Points, in no order, along strands that fork and pass close to each other.
Points whose rows are less than 49.1 apart are linked; no others are. Some points are linked to none.
j_460: [ -1  -5 -12  -3  -4  -3  44  -6 -35   1   1  -3   0  -2  17  -9 -28   0
  19  15]
j_716: [  1  11  -7  36  -2  -6 -27  -2  -1  -1 -18  31  -8  -1  -4 -16  23  -2
 -19  11]
j_168: [ 10 -27  -7 -12   5  12  -7   5  14   3   0  20   6 -24 -11   8   0  -3
  11  24]
j_560: [-10 -10  -4   1  12  19 -19  -2  -7   8 -23   8  -2   1  24   3 -26  -5
  18   4]
j_781: [-11  20  13  -7  -1   8 -49 -14  10  18  -9 -16  -8  -2   5 -21 -16  31
 -15   6]
j_882: [ -3   6  -6 -19  19   1  16   4 -34   6  -7   4  -1  13  30  16 -27 -13
  18 -32]
j_85: [ -6  11   1   5  -4   3   2  -5  -5  -3 -12   9  -4   9   2   6  14 -12
   3  -2]
j_206: [ -3  18 -14 -17   8   5 -41  -7  14   7   8 -17   0 -14 -13   7  10  15
 -17 -17]
j_783: [ 11 -37 -16   5  -3  -1  17   2   5  -6   4  23  10 -13 -12   6  -3  -9
  18  15]
j_504: [  2  -5  -5  -8  17   8 -37  18   7   8   3  -1  15  -3   2  -1 -16 -11
   2 -20]
j_110: [  0 -19   4  25  11   4 -47   7  20  11 -15   4  -5  -2   0  -9   1  13
  -4  14]
j_502: [-10   9  22   5  13   9 -22  -5  -3  -8   0 -36  -5  10 -17 -25  11  18
 -19   8]
j_337: [ 12  11 -22 -16 -13  -7  35  -6 -27   3   9  18   9  -7  -2  12  -4 -14
   9  -7]
j_383: [-12  -5  -2 -25  17  26 -12  -7 -10   1 -21  16   0 -11  12  13 -10 -13
  21  12]
j_485: [  8   0   8  -4   3   2 -15  20  31  10  -3   2  -4   5   2   2   1  -5
  -2   0]
j_988: [  7  -3  -1 -30  11  22  -5   3  -3   1  -2  16   4 -20  -8   0  -5 -18
  11  24]
j_407: [-10   0  25 -20   9  11  11   1   6 -11 -18  -3  -6   6   1  10  20 -14
  13  27]
j_594: [-17 -13  23   1   4   1  26   2   6 -10 -14 -14  -7  10  12   8   6  -1
  13  28]
j_413: [ 16  -9 -21 -20  -2  -8   9   8   7   5  12  18   8  -9  -1  25  -4 -15
   7 -26]
j_748: [ -3  -7 -28  -1  -8  -5  13 -20 -15 -11  -1  31   6 -12  -8  28  11 -11
  11 -21]
j_540: [ -3  13  26   5   1  12 -19  -8  -4   3  -5 -15  -7   1 -10 -33   2  18
 -16  30]
j_528: [ 11   9   3 -24  10 -13  34  14 -22   6   9  -8  -2  19  21   9 -21 -14
   8 -28]
j_146: [  6 -24  13  14  15 -10   7   5  10 -29   7   5   5  15 -22  -1  11 -19
   6 -22]
j_808: [ 13 -23  13  14   1 -10  14   8  14 -23   9  14   4   6 -32 -10  21 -18
   1   6]
j_417: [ 14  23  22  -9  -7 -11  17  24  21   7   3  -9 -10  28   6   3  11 -16
 -10 -15]
j_356: [ -6 -16 -25  -3   5  -1   8  -2  -4  10   0   3   1  -9  29  24 -30  12
  15 -18]
j_749: [ -2  25  10 -16  -1   0  20  -3 -16  -5   2  -7  -4  12  -2   7  10 -11
  -3 -11]
j_421: [ -1 -37 -23  11   9 -13  15   5   4  -4  12   3   3  -4  19  20 -24   8
  17 -27]
j_473: [ 10 -27 -25   4   0  -4  29  -1 -21 -10   7  22  11  -8  -3   0 -18 -13
  20  -2]
j_53: [  1   8   8  30 -23 -17   5  -6  10  -5  -4   5  -3   2 -17 -10  37   7
 -17  27]
j_664: [ -4  19  -2  10 -11   5  10 -11 -14  -1  18 -20   1   1  -9 -11   1  17
 -19 -13]
j_45: [-12  11  -6  -4  -2  17  -4 -14 -21   6   0  -9  -2  -6  13  -7 -25  16
  -1  -4]
j_903: [ -2 -24 -26  11   0   9  17  -9 -24  -4  14   6   9 -15  -2  -4 -20  10
   8  -7]
j_393: [ -4 -33  11  -2  21  12 -27  -1  11  -5   4 -24  -1 -10 -19  -5   4  22
  -1  15]
j_309: [ -2  -8   2  20 -27 -20  30   0  11   0  -4   2   3   3   7   8  15  -1
   7  28]
j_507: [  7   0 -15   9   0  13 -16  -4 -12   2   1  21   8 -15  -9 -14  -5  -5
  -4   7]
j_584: [  9  16 -17 -10  13   5 -57   7   4   4  11   1  17 -21 -21  -8   5  -1
 -20 -18]
j_697: [ -6  16 -11   2   8  20 -30 -13 -26  -1 -15  18   4  -9   0  -8  -1  -9
  -2  -1]
j_208: [-11  -5  21 -17  -1   0  -5   4  34  15 -11 -20 -15   2  25  10 -19  20
  10  15]
j_263: [ 14   7  27   3   8 -10   4  29  20  -3  -5   0  -8  35   1  -5  11 -29
  -2 -13]
j_261: [  1 -10 -23  23   1  10  -7 -12 -26 -13  -1  30  12  -6 -11  -9  -4 -12
   5 -13]
j_126: [ 13  23   0  -2 -37 -24  22   6  20  26  -6   1  -6   2  25   5  -4  -3
   3  26]
j_464: [ -3  -5  10 -12  19  16  -6   9  -4 -10   7 -18   6   4 -11  -3   0  -4
  -2 -11]
j_445: [ 13  10   4  12 -26 -19  10   4  20   1  -1  19   2 -10 -17  -7  38  -4
 -15  42]
j_385: [ 18  14  -1 -18 -11 -17  39  16  -3  10   4  -3  -5  15  15   9 -11 -16
   8  -5]
j_668: [-17   9  10 -13  -2  -2 -11  -7  25  11  -3 -25 -14   3  21  19  -6  26
  -4  -8]
j_996: [  8  34  -3   1   7   7 -39   9 -11   5  14  -7  13  -3 -17 -24   0  -1
 -25 -19]
j_585: [ -4  -7  -9  -5   8  -3  21  -1 -23  -5  -5  13  -2  10  14  20  -7 -17
  16 -25]
j_447: [ -5   0  19  -1  15   8 -26   9  20   0 -14 -14  -9  12   4  -4  11  -3
  -2   6]
j_60: [ 18 -16   3   4 -11 -11  10  11  22  -7   9  23   4 -13 -26  -7  25 -10
  -3  32]
j_539: [-10 -25  28   5  13   0  16  15  19  -2  -8 -19 -12  18  20  -2 -10   1
  14  15]
j_80: [-10   0 -19 -16   7  11   0 -11 -18  12   7  -5   2 -12  24   5 -44  12
  11 -13]
j_676: [  7  19  13 -24   5   8   8   8   1  -5  11  -9   1   3 -18  -2  15 -13
  -9  -4]
j_262: [ 13  10   3  14 -35 -24  22   8  22  14 -10  15  -1   6  13   4  16 -13
   3  29]
j_365: [ -2   8  -5   9 -26   4  -7 -20  -1  16   1   0  -3 -18   2  -7  -4  32
  -7  23]
j_591: [ -5  15  11  21  11   0 -25  -8  -6 -16  -5 -14  -7   9 -24 -28  36   8
 -25   6]
j_698: [  1 -12  -9   5 -13  -5  -3  -2  24   7   2   0  -2 -15  -5  14  15  16
  -3   6]
j_825: [-20  -6  26   5  21  11 -28  -3   9 -10 -15 -41 -14  20   3  -6   9  15
  -4   1]
j_338: [ -5  -3 -12 -12   7  -2 -18  -1  21  -1   9 -17  -1  -5  -7  25  14  12
 -10 -29]
j_156: [ -9  26  20   0  -8   4 -32 -21   3  11 -14 -10 -16  -4  -2 -29   0  37
 -21  34]
j_630: [ -1 -39 -12   6   5 -21  35   2   8 -17  24  -2   5  -5  -3  19  -4  11
  11 -18]
j_964: [-10 -13  34   2   1   1  -4   5  26   7  -9 -27 -15  11  13  -3  -6  24
   2  24]
j_193: [  9  14  14  -8 -16 -11  26  17  15  11  11 -18  -8  14   9  -3  -5  -2
  -6  -3]
j_414: [ 16   4  10   8 -17 -14   4  19  34  10  -1   6  -7   9   0  -2  15  -4
  -7  10]
j_38: [ 18  -7 -14 -24  15   5 -16  19   5   6  17  10  16 -11  -9   7 -13 -22
   2 -24]
j_255: [ -2 -31 -20  29   2   4  -4 -12 -17 -18   9  13  14 -10 -18  -9  -7   6
   2 -15]
j_887: [  6  -6 -26 -12  -4   3   1  -9   0  -4  11  18   8 -23 -16  21   9  -3
   0 -15]
j_673: [  5   6 -14 -11 -12 -12  31 -15 -25 -11   0  31  10  -3 -14  23  18 -28
  12  -8]
j_225: [-10 -12  -8  18  -7  -2  13  -5  -8  -6  -9   7  -3   7  12  11  -2   1
  10  -9]
j_371: [-11  -7  -2  -1  -6   9  24 -13 -25  -2 -15   6  -1  -6  15  -2 -13  -4
  23  35]
j_939: [  5  32  23  -7  -2   2 -41   6  21  19  -1 -14  -5   6   4 -32 -15  16
 -26   5]
j_686: [ -2 -10   3   8  20  10 -24   8  -4 -14  -5   5  11   7 -10  -6   3 -18
   3 -14]
j_934: [ -9  25  11  -3   4   1  18  -7 -27  -9  12 -24   0  17  -1  -4   0   2
 -12 -27]
j_850: [  0  -5  -2   5 -20 -25  45   1   7  -7  12  -2   7   4  -2  19  14  -5
   5   3]
j_272: [-12  13  -3   2  10  22 -28 -10 -29  -1  -2 -11   9  -3   0 -21 -21   4
  -5 -10]
j_347: [ -4 -24  -5   0  -3 -36  51  -3   1 -20  18   0   9  -2  -1  28  11   0
  14 -11]
j_357: [  5  36  -1   8  -9   5 -15  -2 -12   8  14  -8   0  -1 -13 -28   1  10
 -27  -9]
j_857: [-14  20   2 -14  -2   4   2 -13  -3   7  -4 -15  -7  -1  20  15  -9  15
   0 -13]
j_302: [ -8  -9  -4  20   3  15 -31  -3   1   8 -16   4  -4   0  15  -4 -11   7
   2   1]
j_861: [  8   9 -15   1  -8  -4  36  -3 -37   1  15   1   4   0   4  -7 -17  -2
   1 -12]
j_251: [ -4  22   4  30  -8 -13 -11 -13  -2  -9 -10   1 -11  11 -17 -19  44   8
 -25   8]

A fork is a point with three links, a tip a point with one. Leave the first point through the second and follow the links. Name the first fork or tip that comes.
j_507; j_261 -> j_110
j_676; j_464 -> j_371
j_263; j_417 -> j_749
j_383; j_988 -> j_45

A fork is a point with three links. Follow the links from the first point to the second and name the forks in between, in order.
j_528; j_413 -> j_749
j_447; j_668 -> j_262, j_45
j_356; j_473 -> j_45
j_53; j_630 -> j_502, j_262

Follow the links from the first point to the second, and from the first to the third. Name the last point that the two ways share.
j_504; j_528; j_584 -> j_749
j_38; j_263; j_357 -> j_749
j_473; j_356; j_407 -> j_45
j_208; j_473; j_347 -> j_45
